Points, in no order, along strands that fork and pass close to each other.
(in the rows, 128 means zero)
Two points are linked if the straight distance between their rows is under 209. Some points are linked to none.
Ruzaz: [129  78 115  99  55 120 123  75 136  96 127  93  84  87 113 138 112 166
 135 144 103 112 129 148 134 133 149 127 137 134 155 116 164 158  61  98
 106 131 137 109  52 144 152 103 108 101 161 161  90 121 160 143 101 192
 128 151]
Kimik: [133 100 145 118 195  67 100 149 154 150 118 125 148 145 170 106 128 125
 168 129 153 133 148 118  74 165  73 146 127 161 138 134 113 115 159 142
 126  50 151 137 195 107  68  82 140 121  76 114 127  96 147 142 185 111
  67 136]
begel: [130 102 161 138 123  93 111 111 157 136 125 139 134 131 143 103 121 136
 135 197 160 153 148  86 102 148 158 177 156 135 155 158  84 168 135  93
 129  84 138 131 129 126 124  95 106 127 134 150 136 111 107 170 110 134
 109 132]
rabu: [147 169  97 151 142 145 167 128  67 155  98 140 142 121 105 119 171  89
 124 145  92 131  73  95 106 141 167  62 131 134 129 108 108 121 175 103
 192 150 108 137 108 141 117 144  97 120  60 117 140 111 150  70 167 159
 132 135]
lib: [203 121 150 116 158 141  97 120 129 114 155 157 174 177 116 125 144 197
  91 166 132 126 172 144 114 137 163 194  79 133 134 146 163 102 112 110
  89 143 169 138 131 148 101  93 141 135 166 144 162 119 101 180 152 112
  87  91]
fopa: [160 139 142 143 133  93 126 145 130 182 158 100 149 143 147 119 129 138
 188 125 148 114 164 118 129 151 147 148 177 133  85 156 147 155 173 130
  89 126 123 125 102 117 138  95  94 160 118 122 158 146 160 173 160 116
 146 127]
lik: [143 126 123 187 113 141 117 115 126 107 141 132 133 159 131 132 149  63
 116 113 155 171 121 111 111 145 124  97 173 113 144 121 111 123 195 119
 100 120 104 150 121 162 112 107  93 131  91 123  82 129 164 111 165  96
 166 143]
Nefa: [ 80  79 140 134  78 130  72  92 136 121 130 173 143 114 121 146 144 138
  92 128  83 106 120  96 178 101 119 115 114  89 127  90 130 125  74 119
 115 163 157 104 110 175 141 136 154 116 173 145 135 121 134 148  41 129
 138 154]
Rak: [131 148 115 155  89 182 153  84 116  99 130 148  78 103  98 170 138 100
  78 129  54 113  88 141 136 166 129  71  87  74 118 106 123 113 102 186
 157 160 145 152 141 162 129 160 153 127 134  99 126 123 178 113  96 157
 176 143]
Gufe: [120 173  90 131 164 124 132 147 187 153 132  91 130  86 119  78  69  90
 115 108 160  98  92 136 174 116 131 124  96 105 113 131 147 138 172 157
 177 111  83 141 103 108 165 167 100  87  98  89 155 160  99 106  87 116
 130 123]
Tur: [ 84  66 131 120  56 106  62  84 144 152 119 152 123 129 153 128 112 160
 148 177 138 127 140  91 140  97 104 170 156 122 102 110 144 156  62 123
  99  97 138  92  97 158 146 124 161 164 137 157 124 105 150 159  73 154
 123 139]
pof: [171 141  80 126 141  98 126 133 180 129 148  78 112 108 142  98  84 126
 130  93 172 163 139 162 117  87 192 172 130 155 139 169 159 124 126 123
 102 171 111 115  67 108 175 107  98 121 122 142 114 120 102 169 147 149
 143 119]
vep: [108 147 130 111 180 199 123 135 168 142 148 117 103 156 113 144 132 152
 129 123 104 145 133 127 119 182 174 121 118  92  82  95 100 174 170 184
 146 186 186 147 167  99 100  82  93 131 125 142 137 151 132 131  69  88
 143 135]
nekez: [100 138 109  93 141  64 125 152 168 154 122  74 115  59 128  98  71 125
 162 102 138  57 130 143 167  95  87 140 127 139 119 150 144 150 103 136
 128  92  87 123  98 104 181 157 130  93 145 103 158 141  91 130  83 149
 134 131]
veso: [ 91  87 168  86 160 132 101 114 104 145 142 100 131 132 122 123 128 154
 178  64 134 117 118 126 153 171  74 136 205 115 102  87 101 139 164 122
 121 114 140 129 126 115 108 114 114 102 167 147 121 147 129 101  37 137
  50 194]
kebu: [ 92 133 178 103 172 133 118 129 114 136 131  95 142 149 129 124 132 114
 175  95 131 140 116 145 128 189 104  83 189 108 123  77  81 131 212 149
 136 106 115 161 167  71 105  98 106 102 129 112 108 148 128  76 111  85
  79 175]
sepan: [112 146 162 128 107 127 175 163  60 131 109 123 132  97 109 155 142 113
 148 138  82  98 133 166 148 144  74  91 153  93 103 134  99 137 122 120
 138 108  88 145 145  95 141 205 145 133 166  99 137 168 116  95 132 128
 130 126]
Fasen: [ 96 121 136 145 164 214 132 107 172 155 146 155 146 170  82 117 126 127
 118 139 159 166  72  76 162 142 102 140 156 105 113 119 105 158 193 111
 185 129 107 157 163 159 129 140 128  78 131 148 119 170  92 132  26 107
  94 141]
rit: [ 72 147 126 158 126 144 162 110 181 185 114 141 116 139 112  99 121 113
 174 214 119 132  86  48 136 125 156  93 141  75  92 111  90 193 163 149
 217 138  81 141 155 143 131 123 133 114  72 127 141 133 135 137  97 131
 150 124]
denu: [197 151  95 123 137 103 155 137  85 146 120 151 141 132 144 120 134 165
 168 119 128 102 156 167 125 111  91 172 118 187 116 160 160  73  76 102
  96 145 139 122 125 158 110 126 149 161  92 143 149  92 127 131 215 167
 146  99]
Tose: [181 130  73 116 173 170  97 144 150 135 146 142 116 144  94 105 123 159
  91  38 122  87 141 169 162 144  59 161  77 127  87 107 174  61 132 120
  91 156 149 130 131 160  96 133 162 107 115 136 159 114 143 123 115 127
 109 115]
Zekit: [128  91 154 111 109  69 167 127  96 104 109 124 110 147 159 172 114 163
 127 169 169 171 159 129  76  71 117 190  95 208 161 172 135 116  56 105
 104  90 128 129 156 121 154 164 163 149 143 136  90 102 105 165 212 148
  96  81]
vurum: [ 98 163 111 188 136  97 141 164 153 161  93 161 145 137 157 115 106  92
 151 188 161 126 140 117 100  95  93 102 140 102 122 133  87 141 154 166
 150  88  88 137 173 135 138 142 144 153  49  81 143 130 125 123 168  69
 136 105]
pugaf: [150 117  98 144 144 124 166 129 204 164 115 117 110 110 125  95 126 166
 135 148 117 109 167 105 109 165 126 211  82 161 110 173 142 181  80 146
 141 152 144 152 101 140 166  96 126 133 139 152 172 110 126 181  98 171
 143 102]
zaf: [148 153 109 120  97 136 158 139  99  78 132 121 123 139 141 155 143 127
 123 102  86 123 155 170 160  80 168  85  87 150 152 177 166 102  95 177
  95 175 138 117 107 143 198 135 163 145 178 146  97 145 124 133 186 128
 201  98]
gil: [161 100  99 110  79  84 176 103 129 100  88 120 118 120 125 118 104 181
 131 151 130 122 150 160 126  77 137 175  66 197 171 161 172 120  31  99
 122 127 112 126  92 120 157 149 146 116 139 168 118  96  85 143 182 171
 139  84]
vap: [107 139 136 119 158 107 114 123 125 122 143 131 120  82 130 113  69 110
 107 142 192 161 108 103 120 100  95 191 148 136 149 141  74 132 124 103
 149  85 118 146 137 137 135 171 117 105 139 126 133 127  66 131  30 159
  52 135]
Zita: [165 157  96 145 191 102 132 172 177 106 142  62 100  94 159  99  72 111
 123  73 171 147 163 182  94 144 138 179 163 146 144 149 104 141 160 169
  96 135 157 135 118 101 173 105  94 129 112  95 124 117 106 142 150 106
 124 139]
Sepir: [185 125  91 154 105 116  96  95 125 147 134 181 137 135 125 105 111 117
 114 200 175 144 106 122 102 108 119 163 127 106 127 123 148  97 139  88
 140 100  98 142  97 176  87 143 111 145  72 128 129  93 148 122 158 149
 122 118]
zam: [168 132 124  69 150 120 112 118 111 149 155 120 115 158 101 134  87 203
 154 145 156 113 151 189 142 146  94 165 101  89  90 109 184 130 143 151
 145  95 116 164 126 106 116 157 115 116 120 123 131 150 129 117 104 105
  67  98]
lal: [109  99 187 122 118  92  83 143 125 149 138 176 173 173 145 129 158 118
 157 182 148 128 127  86 155  93  94 125 128 120 118 130 131  97 127  98
 123  58 108 102 166 144 106 170 194 154 139 119 132 136  97 142 129  92
  99 119]
nane: [ 95  82 191 114  65 110 122  98  81 136 107 131 148 125 152 146 173 151
 167 161 113 156 133 101  93 135 170 142 208 131 149 105 112 155 101  73
 135 130 110  92  79  88 118  95  97 159 153 159 110 111 142 112 131 175
 113 158]
Bama: [148 133 117 119 174 178 154 153 223 124 150  78 107 198 107 123 121 129
 114 101 129 150 144 123 113 168 143 117  63 132 119 142 163 173 178 196
 135 164 141 143 172  91 126  84 116 102 109 136 110 136 134 149 115  82
 162 102]
zov: [118 123 123 132  65 139 137 115 113 148 148 152 120 175  96 151 171 127
 150 146 130 152 118  72 146  68 168 113 122 133 121 140 163 154 110  92
 124 131  96 124  79 165 154 142 126 138 153 150 102 142 143 143 123 121
 159 103]
Fime: [117 141 102 122 124 143  73 110 177  93 147 115 127 130  99 113  69 100
  88 134 172 128  90 145 181 109  94 102 127  87 134  93 159 114 167 157
 136 105 100 129 134 144 134 159 130  77 120  99  88 153 117 108  75  91
 111 129]
Pari: [117  78 147 110  88 103  89 108  55 134 121 185 166 138 121 145 191 131
 155  92 107 103 110 108 166 103 105 110 159 142 114 112 151  79  92  35
  88 132 101 101 103 179  98 167 149 126 150 147 130 128 117 113 124 150
  99 147]
lemu: [162 116 145 129 193 160 156 147 118 175 138 141 132 138 100 109 162 132
 138 105 103 101 129 114 157 207  86 148 113 102  73 147 111 142 168 101
 136 112 131 170 158 142 109 137 117 118 139 142 195 166 123 138 104 124
 105 136]
nolo: [ 71 111 162  97 100 133  95 111  71 100 129 142 117 131 145 166 146 107
 128  80 133 158 126 139 126  92  70  98 178  96 126  83 109 104 125 144
 115 138 114 105 145 107 122 148 160 179 148 113 100 134 141  87 111 120
  96 170]
Nemir: [ 88 102 149 159  59  69 103 136 128 129 122 165 153 132 155 133 117  97
 140 195 139 101 129  99 174  96 146  89 147 133 140 135 104 137  96 108
 106  74 110 114 125 142 174 168 148 146 151 118 133 142  92 130 141  86
 168 104]
punom: [104 161 104 136 145 131 151 153 135 116  98 114 144 156 164 145 158 136
 153 128  88 128 157 126 136 101 185  78 108 173 146 166 129 139  93 195
 113 174 166 104 139 109 171  84 156 172 132 141  98 118 145 140 185 101
 195 116]
kav: [136 145 149 166  84 162 183 144  95 130 114 155 129 131 155 149 150 147
 135 201 123 158 172 142  35 131 154 149 153 103 139 143  96 152 116 132
 156 161 125 119 136  92 130 116 141 203 104 113 113 105 166  90 212 148
 143 114]
vemer: [130 119 155  76 122 165 138 120 100  99 123 116 117 175 116 162 159 171
 126 135 105 165 167 133  93 109 151 130 112 132 157 122 138 136  96 146
 115 147 160 132 119  95 123  91 126 139 189 156  88 140 125 140 133 120
 112 129]
pob: [110 149 111 100 127  88 111 153  73 113 118 116 142 111 154 143 114 109
 172  58 161 135 141 148 136  40 112  99 170 173 153 130 137  68 113 100
  72 120 110  88 115 116 134 156 146 159 113 118  94 114 120 103 188 108
 123 124]
Gim: [147 160 110 121 101 160 133  97 146 103 151 136 102 155 102 132 101 143
 104 234 124 125 115 137 105 127 182  98  78  69 144 115 159 161 128 186
 184 131 123 139 122 118 109 118 123 127 115 112 110 141 160 134 128 126
 132  92]
kasol: [ 73 142 119 148  95 132 162 122 204 169 114 110  95 130 126 130 109 119
 150 187  83  98 106  68 157 145 188  82  87 123  97 145 129 205 102 165
 179 136 125 133 152 114 142 110 125 122 101 133 142 114 139 161  94 140
 207 102]
pepa: [156 132 121 142 128  82 144 148 110 165 114 144 164 104 128  88 154 127
 133 134 133 112 131  90 149 101 196 163 122 185 148 176 127 133  91  45
 126 138 113 126  65 127 133 141  99 109 129 168 182 103  64 166 133 164
 120 114]
Kebid: [166 167  60 132 147 135 137 114  79 157 106 139 153 115 113 114 153 112
 109  95  93  98  69  90 144 106 192  96  94 170 127 125 166  82 127  98
 174 175 117 105  84 145 108 139 107 113  75 134 166  83 136 103 136 181
 137 111]
bitus: [106 174 114 110 165 205 155 125 115 134 151 141 121 163  77 135 128 140
 103 103 135 151  88 108 147 115 153 114 112 101  93  94 121 152 168 151
 180 174 139 137 123 109 118 138  95 102 139 130 140 174 111  93  38 109
  85 120]
giki: [119 134 130 133  94 154  85  63  94  98 135 188 145 149 115 157 165  97
  80 156 117 152  64 104 121 123 176  66 118  70 164  72 148 100 142 155
 190 167 135 102 106 153  88 117 125 128 108 110  88 130 174  70 128 127
 119 144]
mik: [102 112 162 144  66 136 136  95 113 147 121 134 144 125 156 149 182 122
 150 153  81 148 104 104  85 182 177  83 199 108 123  88 121 168 146 122
 173 178 107  96  93  83 106  87  89 166 105 119 108 110 206  78 169 172
 156 150]
roze: [121 158 111 153 112 224 172  89 119 113 142 139  98 133  88 154 146 149
  77 113 103 166  95 102 112 140 174 135  94 115 130 113 109 171  97 149
 167 193 135 146 122 144 122 117 109 104 194 139 131 159 116 136  22 147
 122 112]
fazel: [169 118 155 102 139  70  90 140  80 109 171 113 124 100 167 136  88 146
 150  98 193 121 144 167 139 110  89 168 118 178 111 170 154  54 132  79
  50  92 139 105 163 160  94 161 152 131 130 119 163 112 114 181 179 126
  79 106]
Lenoz: [171 183 127  88 159 126 142 144 102  77 150 102 126 133 104 134  93 135
 106  97 184 167 143 191 108  64 171 140 115 141 166 149 139 116 145 126
 130 143 112 151 118  83 129 171  92 108 141 117  92 154  62 125 154 103
  95  97]
vede: [110 172  91 147 173  92 140 174 166 132  80 116 156 147 166 122 125 102
 151 133 137 127 156 135  94  79 159  94 116 159 153 147 129 143 142 195
 144 134 127 110 147  96 146  95 138 143  48  96 121 121 141 125 203  74
 154 102]
Riko: [181 108 136 126 107 161 130 131 103 144 183 132 105 191  96 165 131 155
 148 113 132 144 150 175 155 149  92 140 125  67  62 133 178 140 160 136
 106 123 106 151 130 136 130 165 130 147 133 125 128 173 156 122 115  97
 108 111]
mukom: [ 69  62 204 107  34 152 106  78  93  95 148 126  92 113 179 183 131 121
 128 107 124 173 120 134  95 147 104 129 200  88 111  81  82 140 129 131
  84 138 119  90 149  96 125 135 134 169 188 128  97 127 141 115  91 158
 118 193]
kugi: [121 117 116 142  50 127 128  67 161  93 147 117  81 106 118 161 116 132
  97 152  91 122  86 110 139 161 204  92 117 130 157 106 148 174  89 151
 166 155 161 102  69 154 122  90 100  97 134 130  97 104 190 143  96 182
 172 136]
boko: [144 114 126 104 197  97 100 146 194 103 124 110 117 173 125 119  90 150
 106 133 184 147 155 170  85 137  83 170  81 153 144 138 142 126 168 170
 126  80 150 145 196  98 103 106 138 108  96 106 105 114 132 151 150  78
  80 115]
zasum: [ 98 134 122 166 101 102 213 178 108 174  74 117 146 145 171 154 150 148
 214 183 119 107 160 103 121 127 153 105 172 174 118 170 119 178  64 130
 143 134 109  98 153  92 170 124 146 184  96 123 112 152 152 117 185 114
 179  98]
kiv: [155 125  98 131 138  97  53 132 138 121 149 137 136  87 142  93 100 143
 101  72 153 115 153 145 131  89 139 182 137 171 140 141 128  72  99  75
  56 152 177  86  96 181 119  99 135 119 120 146 158  90 107 174 119 150
 104 150]
teb: [128 125 125 111 173 116  85 141 118 117 134 149 119  92 139  90 102 130
 111  94 171 135 128 107 116 105  77 202 107 158 137 125  98  81 111  88
 113  93 171 122 139 155  88 131 153 109 135 138 163  95  96 139  66 161
  52 146]
kufip: [161 165  89 109 129  79 103 120  89 139 133 114 155  77 124 104 107 120
 133 134 107  73  85 155 168 101 181  92 137 137 137 135 159  93 141 100
 133 156 113 104  71 121 127 152  99 107 109 111 152 121 124 113 147 132
 140 124]
Tazot: [131 146 106 172 149 163 151 141 142 184 143 170 151 172 117  88 130  94
 132 172 148 139 101  62 112 112 111 117 119  73  84 116 108 145 200 121
 191 106  81 148 164 180 123 137 132 134  44 117 158 139 137 124 136 109
 142 128]
pufid: [ 91  95 143 147  70 125 165 130 114 150  96 118 133 138 176 172 154 145
 179 140  84 124 161 131 146 151 148  76 171 153 116 141 121 154  78 128
  91 126 135 109 145 113 162 106 149 182 147 145  93 144 152 133 180 113
 203 144]
libin: [141 129 160 110 159 133 156 166  59 167 144 130 130 132 104 115 175 127
 167  51 139 130 134 108 127 147  69 162 149 153 105 139 117 114 140  56
 104 103 126 143 135 143  90 151 114 118 152 147 157 140  99 141 133 144
  75 133]
Folas: [111 165 109 149 149 153 124 149 148  90 115 139 100  80 127 115 107  98
  43 129 122 123 123 152 130 131 143 140 114 105 155 128  74 123 116 165
 141 163 166 146 137 137 158 143 109 125 149 104 154 142  91 117  93 119
 168 143]
Raz: [103 139 128 123 115 181 133 114  95  64 131 132 109 112 106 156 151 131
  62  85 115 167 134 145 110  97 170 119 128 119 183 109  94 132  84 137
 126 183 163 132 102 138 146 112 108 125 199 138 101 138 116 113  77 135
 136 154]
mabu: [123 114 122 182 102 143 136 115 184  93 115 146 126 135 144 100 120  79
 107 195 125 166 127 122  92 164 154  77 130 107 186 115  60 142 160 131
 152 113 131 160 166 142 117  75  89 122  77 120  89  88 149 113 177 103
 184 139]
tibos: [ 78 122 139 130 122 158 119  99 109 103  84 184 124 141 115 133 157  97
 114 151 116 152 100 106 120 115  89  85 145  90 162  77  99  90 114 136
 178 123 127 135 140 136 109 140 146 138 108 128  99 109 141  68 115 135
 113 163]
napi: [189 111 128 171 146 165 151 149 151 157 164 158 159 155 107 123 173 114
 106 118 133 127 142  89 138 164 116 175 108 129  93 172 129 141 157  65
  98 118 130 163 138 187 109 128 104 123 140 157 170 148 118 171 127 128
 161 105]
bal: [160 147 139 121 163  78 145 166  90 168 105  95 161 112 157 115 139 161
 188 113 106  91 168 159 129 142 130 150 181 170 114 162 133 126 102  98
 111 134 143 116 117 106 139 125 116 138 124 131 166 129 128 135 187 154
 131 121]
mibig: [ 66 111 128 141  98 157 123 111 198 163 105 137 106 154 113 151 152 108
 144 117  56 133 100  58 181 135 130  70 107 112  93  96 133 154 107 170
 151 153 131 135 159 140 121 114 150 117 118 154 100 125 163 139  71 118
 206 140]
tugo: [127 127  94 114 113 114 148 114 162 107 111 106  97 122 126 127  85 183
 115 109 122 100 166 158 134  62  99 172  63 158 131 151 176 115  27 176
  94 151 131 111 110 138 197 137 176 140 172 137 136 143 110 162 127 150
 145 101]
zemi: [123  92 181  67  97 119  93 124  69 119 146 138 163 171 168 155 153 164
 156 151 139 149 161 139  86 102 158 143 150 126 135 111 143 113 114 110
  84 121 138  92 108  90 112 115 139 184 177 137 118 131 112 139 158 116
  97 138]
nirol: [ 91 137 147 128  63 138 115  84 140  81 144 149 115 113 131 164 128  94
 103 202  95 125  82 113 144 143 220  37 118  91 173  94 129 146 107 163
 193 112 142 103 102 124  97 123 123 118 121 109  90 121 166 121 137 147
 161 120]
bofi: [141 140 108 110 150 163 190 120 101 141 105 105 119 118  81 108 137 122
 147 158  96 120  84 128 116 165 113  99 120 107 128 117 134 149 165 113
 207 110  90 163 122 118 104 147  97  83  99 126 109 138 147  83 123 171
 111 123]
galem: [131 140 129  97 178  68  69 166 122  90 139 109 150 106 157 114  93 134
 101  90 153 101 153 168 130  88 136 161 115 176 154 157 143  85 119 136
  61 118 172 106 141 107 140 121 152 118 153 127 149 117  87 170 170 106
 114 131]
fosi: [117 114 125 143 134  68  59 129 136 155 102 133 139  64 173  81  97 119
 131 157 110  65 141 136 129 169 107 145 192 143 129 101  86 114 109 131
  99  99 160  97 118 135 141 105 144 143 113  96 183  92 142 114 119 140
 131 160]
sav: [102 131 106 119 184 122  90 150 145 137 117 107 108 126 136  98  99  85
 154  47 156 123 107 122 146 122  22 128 149 137 130  87 113  81 162 144
 120  82 118 137 148 149 108 131 149  92  99 110 106  97 144  94  97 120
  73 166]
tifid: [140  96 110 122 170 136 129 144 248 170 125  94 134 137 113  97 131 157
 127  87 148 123 156  80 152 143  95 203  79 161 116 154 175 170 145 119
 122 126 131 141 122 116 134  94 122 114 145 177 148 132 110 176  89 135
 134 105]
voto: [146 149 106 151 117 134 108 111 141 113 165  88 125 127 112 128 116 103
 112  91 154 167 105 121 142 116 183 111 173 133 145 129 155 145 176 126
 103 160 114 129  81 135 136 110  68 101 127 131  92 154 140 135 117 111
 143 143]
zikaz: [113 131 123 165  70 175 181 112 141  99 106 152  80 113 130 138 135 113
 104 200  98 159 140 142  63 152 160 118 121  98 166 115  71 156 103 146
 182 149 152 157 135 141 112  89 111 147  86 133  91  79 185 100 159 158
 176 132]
bufaz: [167 177  47 108 199 160 140 151 141 118 119 128 103 117  96  90 103 135
  86  36 163 118 115 182 122 100  93 161  77 151 136 102 139  49 139 143
 136 156 133 142 107 123  88 146 121 110  93 122 146  99 112  79 125 129
 105 127]
baz: [116 133 158 116 124 146 159 136  72 145 138  89 108  98 110 137 144 146
 148  56 124 151 128 119 116 144 105 158 211 123 109 117 109 151 140  86
 121 145 117 134  97 124 129 130  95 124 160 137 119 149 133 105  84 157
  94 160]
Fuz: [118 103 125 157 143 115  86 101 170 124 138 116 162 110  95  98 135  92
 108  78 125  96  55  88 201 179 119  88 161 129 138 112 139 130 193  86
 110 127 106 129 126 163 128 114 117  49 155 141 122 154 116 112  70 117
 133 170]
pone: [136 133 174 148 111 134 147 158  73 115 117 130 150 117 206 161 149 126
 141 114 152 148 181 159  47 134 131 169 199 143 127 160  97 109 118 132
  97 124 149  69 144  88 136 115 161 236 112 105 132  95 152 107 242 147
 117 115]
naleg: [120  92 126 105 135 100 145 151 183 143 117 113 127 141 124 112 130 146
 131  71 137 123 145 101 161  94  77 174  67 187 117 175 185 116  78 110
 101 110 106 118 134 134 161 138 169 128 150 166 138 133  85 175 137 122
 151 102]
Guma: [151  99 148 134 167 150  57 140 114 131 139 191 172 149 130 118 168 120
  74 117 113 116 121 127 147 156  92 129 117  96 128 106 101  63 151 100
 101 100 183 132 168 147  68 125 158 133 145 128 167 120 128 123 136 104
  93 158]
voren: [ 61 144 115 136 103 141 112 142 140 143  99 160 112 116 125 151 145 126
 126 121  94 127 131 100 160  79 103 109 120 108 101 105 110 132  55 180
 137 165 149 114 125 137 142 141 169 162 148 126 131 130 135 128  72 119
 174 126]
ped: [137 136 107 108 162 147 153 171 157 120 111  99 123 197 105 139 157 114
 138  56 135 161 149 125 123  99 106 102  78 167 138 141 187 127 149 150
 109 137 115 138 128 106 119  92 127 121 102 157  91 122 145 143 173  89
 156 118]
katon: [ 96  85 157 119  64  89 117 121  66 135 144 137 152 106 129 153 142 128
 158 116  99  88 122 131 176  97 103  89 166 120 104 132 128 132 102  71
  81 102  84 109 116 141 168 186 158 150 184 129 128 171 107 128 114 127
 134 150]
fupat: [169  85 104 173 102 153 183 128 181 143 118 141 107 125 106  93 142 107
  98 146 128 135 138  93 124 186 117 174 100 148 130 178 101 167 127  74
 135 118 109 175 114 182 132 105  94 121 126 161 147  94 133 153 113 168
 187 122]
popa: [165 112  76 127 141 187 104 105 167 119 134 131  96 109 102 121 127 134
  64 107  70 101 113 132 144 171 102 140  64 115 117  91 151  99 103 168
 132 164 166 134 128 172 123 123 152  98 151 121 145 113 151 109  55 146
 138 138]
meku: [175 148 132 116 180  95 131 136 169 118 130 148 161 158 120 108 130 170
  84 186 135 123 161 131  87 108 190 179  56 151 148 174 152 137 121 157
 157 159 148 140 141 102 141  99 126 123 120 127 155 132 100 184 187 118
 114  89]
fug: [148 129  88 133 159 161 150  91 126 141 117 126 144  95  82  99 144 110
  91 111 104 107  39 110 178 183 124 112 104 131 137 109 135 126 169  90
 183 127  97 153 118 162 109 157 101  53 131 152 158 156 114  92  72 172
 116 159]
riv: [154 129 158 159 153 152 134 138  88 117 139 161 153 133 146 117 154  84
  87 146 147 148 124 140  88 180 112 131 165  97 135 129  63 105 175  91
 125 101 136 159 163 145 100 133 111 151 111 115 146 137 121 110 166 114
 111 150]
kirof: [126 130 182 117 165 113  81 167  89 116 168 172 159 154 140 136 150  98
 117 100 186 147 131 126 128 113  94 145 108 122 100 121 108  65 154 105
  99  57 180 106 202 126  69 158 190 149 136 109 157 127 111 144 147  93
  51 108]
Dudok: [131  79 168 119 106  53 132 124  72 128 162 100 106  98 189 161  74 145
 165 147 202 179 141 121 101  87 113 190 114 172 103 184 138 105 130  84
  75  67 107 110 150 141 135 177 152 144 151 133 122 126 117 186 157 139
  82  93]
lar: [ 96 111 150 149 117 116  74  74 200 112 139 111 146 125 111 122 119  91
 135 159 124 108  60 100 191 157 127  46 165  95 138  77 136 126 169 154
 152 111 119 122 121 137 124 113 132  56 124 119  87 139 141 114  91 105
 149 159]
tumib: [ 86 110 174 114  82 148 156 106 139 129 103  93 117 128 148 167 169 137
 174 171  47 123 133 134 119 190 182  69 157 111 115 103 100 174 115 150
 133 152 143 127 156  77 102  79 118 153 141 133 103 121 157 137 154 138
 194 142]
tul: [173 128 119 125 143 152  83 116 115  92 152 152 167 102 122 109 132 160
  65 126 133 113 148 148 130 142 181 167 109 133 162 132 148  97 117  97
  81 170 174 120  95 168 121 103  96  97 171 152 159 122  89 163  86 140
 107 139]
Tiv: [109 124 193  99 120  97 145 163  57 131 133  84 127  96 160 157  86 137
 165 106 149 131 151 173 108 135  64 124 159 110  93 124 105 114 160 147
 135  63  91 130 173  78 140 185 146 145 132  81 122 144 118  89 137 112
  64 125]
mib: [ 90 162  95 152 125  80  88 132 110 141 106 130 157  63 156 106 105 103
 133 148  88  62 103 127 155 123 151  73 174 132 128 104 107 115 112 149
 133 142 140  94  83 113 154 132 126 140 114  89 162 133 145  87 119 119
 162 147]
zigo: [ 93 118 116 105  88  98 178 122 119 133 101  75  95  58  98 139 102 145
 162 135  92  77 138 138 147  98 115 118 141 143 125 130 141 182  55 101
 139 110 106 103  73 108 173 176 135 106 163 143 111 135 127 128 106 190
 143 119]
sizi: [154 146 149 167 133 142 147 167 151 149 180 114 115 168 128 157 101 138
 152 118 161 140 176 154 141 152 116 142 133  87  64 153 151 184 187 169
 103 130 114 153 156 128 162 131 101 156 120 104 146 171 153 159 139  61
 155 108]
Pumus: [132 139 155  59 151 104 144 145  70 120 117 105 104 134 117 138 104 172
 170 112 164 158 146 176 100 100  60 161 126 138 129 115 153 111 132 124
 152  90 111 150 148  85  97 164 127 130 115 112 101 122 119  97 144 126
  38 114]
mono: [120 152  79 132 159 141 188 161 155 106  84 102 121 141 111 107 149  73
 100  77 109 131 101 126 138 133 139  79  57 161 168 153 150 104 139 132
 151 135  95 130 125  97 121 112 132 105  92 142 125  99 109 112 165 129
 186 122]
gid: [153 146 112 151 167 144 106 151 136  89 154 103 102  90 143 108  94 113
  86  93 138  94 148 191 121 181 111 155 146 122 125 143  97 115 163 155
  71 151 169 136 140 146 174 126 120 131 146  96 158 142 126 132 117 104
 149 147]
tokag: [147 182  89 106 170 167 121 124  84  88 122 139 126 134 102 123 139 130
  85 100 139 133 119 170 104  94 159 112  90 119 161 114 140  82 144 150
 143 169 143 150 106 113 108 139 121 123 108 124 118 117 120  85 156 124
 103 105]
taze: [140 137 150 171  65 176 163 113  77 114 122 164 105 113 118 190 165  98
 114 157  77 115 120 164 121 163  96  78 142  43 101 113 119 115 140 156
 133 152 104 134 147 128 127 180 151 169 127  88 126 146 162  77 162 125
 168 136]
Mizot: [155 135 130 104 129 102 125 115 169  75 116 105 112 120 116 135  95 148
  92 216 137 125 146 181  97 121 168 136  73 114 178 154 157 154 111 187
 138 115 140 144 137  94 150 115 117 110 142 114 104 141 115 165 166 111
 138  99]
vabe: [105 119 190 128 175  78 155 149 142 165 103 115 156 158 144 121 152 115
 188 135 113 121 156 107 110 179 101  90 152 151 129 120  81 143 178 140
 107  69 117 148 216  85 107  79 133 111 120 121 137 140 117 128 168  74
 114 136]

A fork is a point with three links. Follow the links from the first point to the second and name the forks in between, in order.
vurum, denu: punom pufid Raz lik katon sepan
bufaz, gid: sepan katon lik
vap, baz: kiv
vemer, Pari: Raz lik katon
boko, zigo: kiv nirol
sizi, kirof: sepan katon
popa, mono: sepan katon lik Raz bitus
mibig, Zita: punom pufid Raz

Follow the links from the first point to the second, and from the first to the third. Name the last point that the two ways share.
rit, Pumus, Bama: Raz
naleg, vap, Mizot: kiv
katon, pone, roze: lik
kufip, fazel, mukom: nirol
tumib, kav, katon: lik
pof, Rak, denu: sepan
ped, bal, Lenoz: sepan
gil, bofi, nolo: nirol
bitus, Tazot, bal: Raz
kugi, Dudok, vap: kiv

A fork is a point with three links, a tip a point with one. Leave the first point through the second and follow the links. Name the first fork or tip that comes.
fupat, napi: boko
fug, Fuz: nirol
napi, fupat: kiv
Fime, lar: fosi
Tur, Nefa: punom
punom, vede: Tur

Name the points in between on the shortest way along the links from the first point to the second, in order.
Tur, zemi: Nefa voren mibig kasol rit Tazot vurum vede punom pufid tumib mik nane
Tazot, sepan: vurum vede punom pufid tumib mik nane zemi vemer Raz Folas gid Zita pof voto lik riv Guma kirof lal Nemir katon
tugo, giki: gil Zekit Dudok fazel galem kiv tul lib meku Mizot Gim nirol
boko, fupat: Kimik vabe kebu veso baz libin lemu napi
Kebid, tul: rabu bofi fug Fuz lar Fime Gufe nekez zigo Ruzaz kugi nirol Gim Mizot meku lib
